Points, in no order, along strands that fork, close into loops and pass close to each other.
(in the rows, 128 means zero)
Points whose rows are less than 125 apart are linked; no others are. Some points are linked to none.
J_441: [106 139 165 176 118 173 141 175 153  98  71 139 185 123 124  73  98 143
 125 134 118 107 181 113 146]
J_373: [116 144 142 114 122 106 207 137 138 135 140 125 147 153 108 111  64  79
 152 134 128 127 128  89 100]
J_588: [108 118 114 155 154 153  84 128 143  63  57 134 127 151 163  95 107 186
 121 101 119 158 114 152 110]
J_809: [128  94 125 112 144 168  67 108 134  62 105 106 147 112 144  88 121 173
 133 131 126 149 109 124 118]
J_524: [ 89 135 108 122 207 120 144 120 151 149 138 105 182 156 102 124 105 100
 163 113 126 147  70  78 112]
J_577: [118 197 119 133 177 147 162 103  98  98 106 131 123 144 134  99  95 164
 120  67 146 113  72 132 123]
J_503: [108 136 163 184  94 102 139  96 137 129 123 102 121 111 102 179 135 142
 112 186 148 121 145 156 138]
J_435: [138 100 146 124 135 197  77 159 144  96  81 136 173 120 125  65 115 183
 122 141 138 154 117 103 160]
J_399: [143 185 131 200 102 125  88 166 116 103 126 175 103 106 111 116 128 158
 119  80 101 148 155 172 128]
J_628: [162 136 108 154 111 135  97 120 123 107 135 134 207 118 143 127 117 139
 117 105 129 132 152 121 181]
J_79: [128 154 151 175  77 178 101 170 100 150 129 129 118  90  98 145  90 142
 114 146 167 130 189 161 121]
J_789: [143 172  94 134  91 141 122 163 125 129 117 151 100 117 108 151  68  83
 144 125  72 155 163 157 112]
J_371: [131 165 112 150  89  80 153  99 162 130 124 141 124 112 104 192 116 122
 126 182 126 117 148 141 103]
J_570: [127 160 148 181  77  97 113 159 127 112 157 156 101  95 134 133 122 166
 136  64 131 152 101 136 113]
J_608: [ 78 191 102 164  91 173 101 145  92 110 135 117 102 142 112 106 118 143
 144  74 162 128 135 149 123]
J_813: [ 65  80 101  99 116  81 134 122 167 176 132 129 121 101 114 105 120 104
 143 152 129 111 121 154 106]
J_784: [125 212 117 207 101 133 112 149 121  99 104 174 170 127 102 104  97 169
 122  79 129 129 160 126 150]
J_805: [118 198 134 189 122 121 163 102  92 126 106 142  87 155  83 145 151  87
 130 108 107 137 162 136 146]
J_56: [147 154  76  88 146  54 160 139 107 164 135 165 159 154 112  91  81  69
 136 111  98  90 119 115 154]
J_22: [126 158 106 125 166 146 133 100 131  88 127 119 145 139 155 133  98 155
 135  82 134 141  61 114 116]
J_991: [144  95  91 165 143  67 131  55 148 142 145 114 139 126 122 148 157 115
 137 145 146  99 131 111 151]
J_356: [145 139 137 179  99 139 128  86  75 160 128 164 131 135  89 167 148 142
  89 164 207  80 163 139 151]
J_355: [123 159  90 108 116 116  87 118 109 105 110 163  90 127 121 141 108  98
 159 140 142 145 109 108  75]
J_336: [177 139 121 112 109 125  96 106  93 125 130 140  77 122 160 211 156 107
 124 138 157 119 157 159 129]
J_317: [148 164 115 157 128 134 131 134 126 104 117 155 186 137 127  98  89 129
 121  81 158 132 138  94 151]
J_953: [108 134 134 188 105 135 171 183 161 170 106 143 152 173 141 129 106 189
 120 103 110 151 149 204 119]
J_773: [147 130 193 155  94 165 172 145 145 106 132 139 173 104 143 115 156 167
  90 140 126 109 155 139 163]
J_948: [154 105 140  67 165 135 168  75 164 103  81 100 187 156 169 105 136 166
  93 128 131 116 106 136 158]
J_976: [151  80 129 129  84 102 142 114 153 151 180 116 107 116 138 138 133 151
 132 113 154 142 128 123 128]
J_494: [146 110 144 103 167 170  84 111 100 104 145 118 115 113 180 139 171 115
 152 118 143  92 107 116 127]
J_988: [101  99 123 150 133 156  83 178 153 124  83 140 173 148  99 107 146 155
 158 188 105 199 158  90 119]
J_660: [122  99 142  79 154 136 116 125 123 120  73 164  95 131 174 131 168 131
 122 128 119 118 112 188 106]
J_311: [144 219 144 121 171 111 154 101  90  84 105 180  88 168  95 121 139 103
 132  99 101  90  95 107 138]
J_832: [149  67 111 119 100 109  84  77 137 114 101 118 104 113 137 116 131 113
 120 151 130 146 181 150 150]
J_650: [120  82 142 131  61 168 179 155 134 163 145 101 182 153 142 124 110 183
 113 144 121 168 142 148 144]
J_646: [137 139 134  95 136 139 170 128 174  78 122  81 183 165 142 130 104 152
 164 138 118 145 102  56 118]
J_846: [ 75 115 139 146 127 180 126 129 112 137 147  80 105 113 156 140 153  96
 123  96 148 141 172 170 134]
J_560: [ 94 120  93 142 158 130  76  82 133 102  80 134 150 148 116 109 114 147
 149 140 200 144 113  95 116]
J_64: [186  82 146  79 188 103 156 136 123 123 128 162 117 117 112  57 110 117
 111 169 116  95  79  62 114]
J_781: [118 116 123 149 159 142 142 129 146 151 182 103 171 151 104 128 135 122
 174 122 151 160  94  59 145]
J_967: [154  92 174 131 105  81 104 158 130 134 177 155  62  86 142 131 166 113
  95  87 130  76  98 100 102]
J_235: [131  86  96 119  61 143 128 145 137 157 179  72 179 137 112 150  88 181
 147 142 128 172 155 123 150]
J_790: [123 152  78 138 158  95 110  77 148 108 108 125 169 131 112 116 114 148
 153 141 186 108 101  96 115]
J_994: [ 84 121 152 121 130 104 103 144 134 155 140 112  86 113 130 186 177  88
 124 140 142 137 117 140 107]
J_369: [192 117 183 144  79 162 121 146 119 118 176 142 149  71 120 142 151 169
  93 153 144 104 158 119 167]
J_271: [131 136 101  87 171  92 151 146 114 170 115 195 150 128 134  82  92  78
 129  92  93 128 105 152 142]
J_202: [144 133 174 116  94 147 179 166 156 153 168 100 114 107 107 174 117 140
 137 180  88 177 130 149 126]
J_887: [151  69 119  94 116 111 121 129 137 157 159  92  99 115 107 123 162  83
 141 155  74 183 160 109 164]
J_901: [116 120 157 158 108  93 109 154 124 104 170 154  76  89 139 118 131 121
 121  60 113 135  82 109 106]
J_950: [126 144 179 176  79 167 160 157 136 112  90 137 203 139 119 124 107 173
  78 137 121 101 176 110 127]
J_242: [128 138 108 109 124  93 127 115 147 113 141 151 152 107 157 164 155 131
 152 138 115  83  91 150 105]
J_980: [151  91 145  50 186 138 176 148  98 124 134 129 102 148 137  86 150 137
 103 178  85 119  67  65 117]
J_535: [166  78 105  51 175 143 115 122 110 139 147 115 118 125 173 118 152 120
 135 118 125 120  93 120 138]
J_971: [158 122 164 167 109 114 108 169 137 165 133 169 122 127 105 163 140 159
 125 147 106 208 134 143 123]
J_541: [107 196 116 137 210 102 115  98  79 101 128 150  98 158  81 119 130  98
 116 110 137  74  70  77 122]
J_704: [125 125 172 148 152  75 127 135 127 129 164 182 114  66 124 131 174  84
 101 148  73  88 114 132 139]
J_838: [143 122 174 166  97  57 110 111 134 142 183 133  49  69 121 149 156 107
  92 105 137 101 142 102 131]
J_747: [162  95 123 135 159 155 150 136 114 134 192  86 142 128 148 113 151 108
 165  90 124 149 113  62 153]
J_270: [102 146 140 121 158 119 179 165 137 123  93 147 125 166 129  83  80  79
 150 125  93 145 111  93  98]
J_332: [ 72 179 110 135 186 104 141  98  89 146 148 130 131 131  80 118 145  89
 141 129 146  66  82 105 117]
J_612: [159  79 161  50 202 164 148 140  90 141 122 151  93 138 148 105 181 122
 111 129 120 134  81 103 117]
J_893: [132 137 108  95 137 119 175  84 160 106  63 110 176 158 156 136 108 132
 131 147 134 107 149 147 128]
J_511: [108 139 106 114 121 111 125 123 135 180 187 107 117  93 122 159 146 108
 139 129 192  33 138 143 111]
J_464: [125 107  91 149  97  73  91  73 160  91  88 129 138 113 123 122 149 130
 125 126  92 147 165 148 156]
J_328: [126 143 172 149 112  65 131 107 125 152 159 142  80  38 117 154 160  99
  99 125  92  96 156 165 151]
J_964: [ 81 143 115 177 139 158 142 136 145  96  67 105 118 178 166  94 104 154
 155 121 116 148 153 155  99]
J_364: [114 123 138 109 171 180 117 149 135 143 160  95 163 147 151 147 190 183
 153 132 156 140  87 114 137]
J_903: [ 49 139 100 116 179 109 118 102 101 115 145 101 113 129 127 142 132  95
 148 139 133  91  71 114  90]
J_272: [151 114 165 141  58 127  54 148 115 129 160 101 117 111 145 219 135 168
  92 149 149 140 141 136 122]
J_810: [ 75 129  77 166  77 146 128 132 136  90  89 104 116 159 143 132  79 154
 146 134  96 152 163 180  99]
J_42: [156 137 104 161  83 134  59 105  92 110 133 145 148 105 148 140 137 124
 105 108 136 124 182 151 176]
J_417: [103 163 105 158  74 192  89 146  72 119 130 114 104 133 114 133 111 146
 120 113 155 110 179 172 140]
J_720: [118 153  76  95 140  72 153 130  83 135 169 126 113 169  92  97  85  57
 140 128 113  80 120  81 117]
J_584: [ 98 123 111 114 148 152 162  93 130 136  85 127 159 163 149 137 153  97
 133 151 142 141 130 142 120]
J_550: [148 124 140 121 115 166 102 175 159 101  64 132 191 127 117  43  90 157
 127 126 106 146 166  94 149]
J_43: [134 113 146  57 198 148 153 102 166 133  72 117 180 121 145  86 155 147
  90 130 101 125 113 144 161]
J_974: [215 106 153 122 107 134 109 144 117 139 166 150 105 135 157 204 169 126
 128 131 156 144 139 121 129]
J_668: [139 139 140  76 178 158 153 134 167  87 145  99 174 159 146 118 117 161
 134  93 104 166  57  77 124]
J_508: [139  78  65 141  76 118 109 116 165 143 164  94 176 134 118 125  69 142
 147 140 153 155 167 120 130]
J_438: [ 79 127 132 137 165 175 137 144 131 143 108 121 156 161 141 127 151 137
 153 133 164 139 102 147 111]
J_849: [125 142 133 115 109 101  74 124 126 119 109 138  83 126 160 208 180 126
 119 116 151 140 137 174 107]
J_436: [105  88 137  85 171 156 135 129 137 147  74 135 137 114 168  77 167 150
 112 116 105 123 120 189 143]
J_324: [166  56  89 134 145  70 136  87 158 147 170  88 129 143 126 133 186 135
 161 131  96 129 129 104 157]
J_266: [107 147  81 148  71 128  73 113 105 125 135 118 126  87 116 138 129 140
 111 101 126 116 180 198 162]
J_864: [126 125 160 164  84 130  83 144  89 159 127 108 111 147 135 214 108 178
  79 154 113 166 137 185 115]
J_760: [ 86 129 119 131 127 159 174 105  88 148 137  86  89 130 124 131 127  60
 135 105 125 146 175 154 153]
J_783: [100 120 153 104 161 161  88 131 113  94 104 146  65 100 165 119 165  91
 130 117 132 114 116 157 103]
J_32: [145 143 163 179  91 115 127 112  89 152 114  93 102 132 111 200  96 149
  95 175 150 141 152 159 134]
J_191: [158 109  73 107  86 104 118 126 168 116 149 126 165 138 133 108  76 116
 171 126 115 167 134  99 137]
J_418: [163 139 141 111 100 143 196 135 169 119 138 102 162 164 135 141  90 114
 149 152 136 140 143  91 119]
J_94: [117 179 148 140 155 151 136 142 109 113 121 173  72 116 145  89 117 146
 136  71 143 104  90 160  97]
J_288: [120 153 111 111 193 106 156 152 129 139  89 178 122 160 132  90  87 111
 118  90 101 129  75 130  84]
J_554: [107 174  86 128 100  82 147 110 144 115  84 170 103 146  87 135 111 116
 151 161 131 116 122 137  84]
J_66: [162 127 174 148  86 151  84 174 122 154 167 130 118  53 102 150 119 124
  99 149 153 128 173 131 152]
J_939: [203 104 169 124  87 122  80 164 134 150 177 100 104 130 160 222 177 171
 112 140 146 143 132 102 126]
J_172: [119 108 145 133  97 162 196 177 154 175 108 136 159 159 146 108 141 159
 121 145 143 152 148 192 136]
J_844: [131  66 139  98 113 138 101 131 138 130 109 124  97 100 116 102 169  91
 132 181  89 160 174 131 144]
J_949: [125 167 140 157 123 126 175 111 114 149 147 133 106 126 120 128 132  81
 131 113 121 148 155 149 156]
J_629: [ 94  76 143  93 106  90 118 154 168 186 147 110  84  96 107 167 156  93
 132 171 110 134 134 155 102]
J_506: [ 58 104 127 112 195 123 143 127 116 131 151  87 142 135 124 110 109 105
 136 145 110 106  55  91 107]
J_55: [182  57 108  95 122 108 130 115 126 121 167 100  98 134 139 140 168 105
 157 136  60 155 154  81 142]
J_728: [ 86 188 107 156 123 147 115 164  93 144 130 163  64 130 118 104 121 141
 149  75 160 100 115 174  94]
J_282: [120 109 125  19 219 155 155 113 155 135  97 106 170 129 111  89 115 122
  88 151  90  89  93 115 129]
J_53: [ 92 123 161 122  91 154  99 152 137 169 188  51 100  78 143 170 139 114
 123 119 154 122 157 174 134]
J_455: [130 137  89  91 126 108 121 131  97 130 144 158  76 132 106 104  91  70
 145 139 145  99 106  88  87]
J_937: [162 101 157 106 107 155 185 136 124 166 126 150 125 134 138 138 141 124
 111 158 151 131 147 171 124]
J_722: [139  94 126  40 219 124 164 122 136 144 132 112 157 130  97  49  93 126
  87 173 119  74  91  68 131]
J_707: [145 196 149 148 142 127 164  80  95  99  75 143 101 189  96 130 143  97
 129 112 127 121 147  97 140]
J_929: [165  91  70 144 134  64  95  63 165 116 126 114 140 136 144 112 124 147
 158 111 167 125 108 100 140]

A piece is two or more points that can be reached from each other along the links. Count, over all rows, the pieces, the separate loops (a circle has one, a figure eight two, a Y none), the forks (points with three links) and the tips (points with one).
pieces: 5
loops: 1
forks: 3
tips: 11

A fork is a point with three links, a tip a point with one. Leave the first point through the second and follow the links. Name the first fork or tip that comes.
J_747; J_781: J_53
J_646; J_418: J_813
J_550; J_441: J_417
J_66; J_369: J_810
J_266; J_42: J_704

A tip is a point with one link. Name the tips that can be reached along the links from each point below, in the order of the rows.
J_42: J_813, J_704, J_810
J_311: J_747, J_53
J_43: J_364
J_844: J_560, J_464
J_650: J_953, J_191, J_937
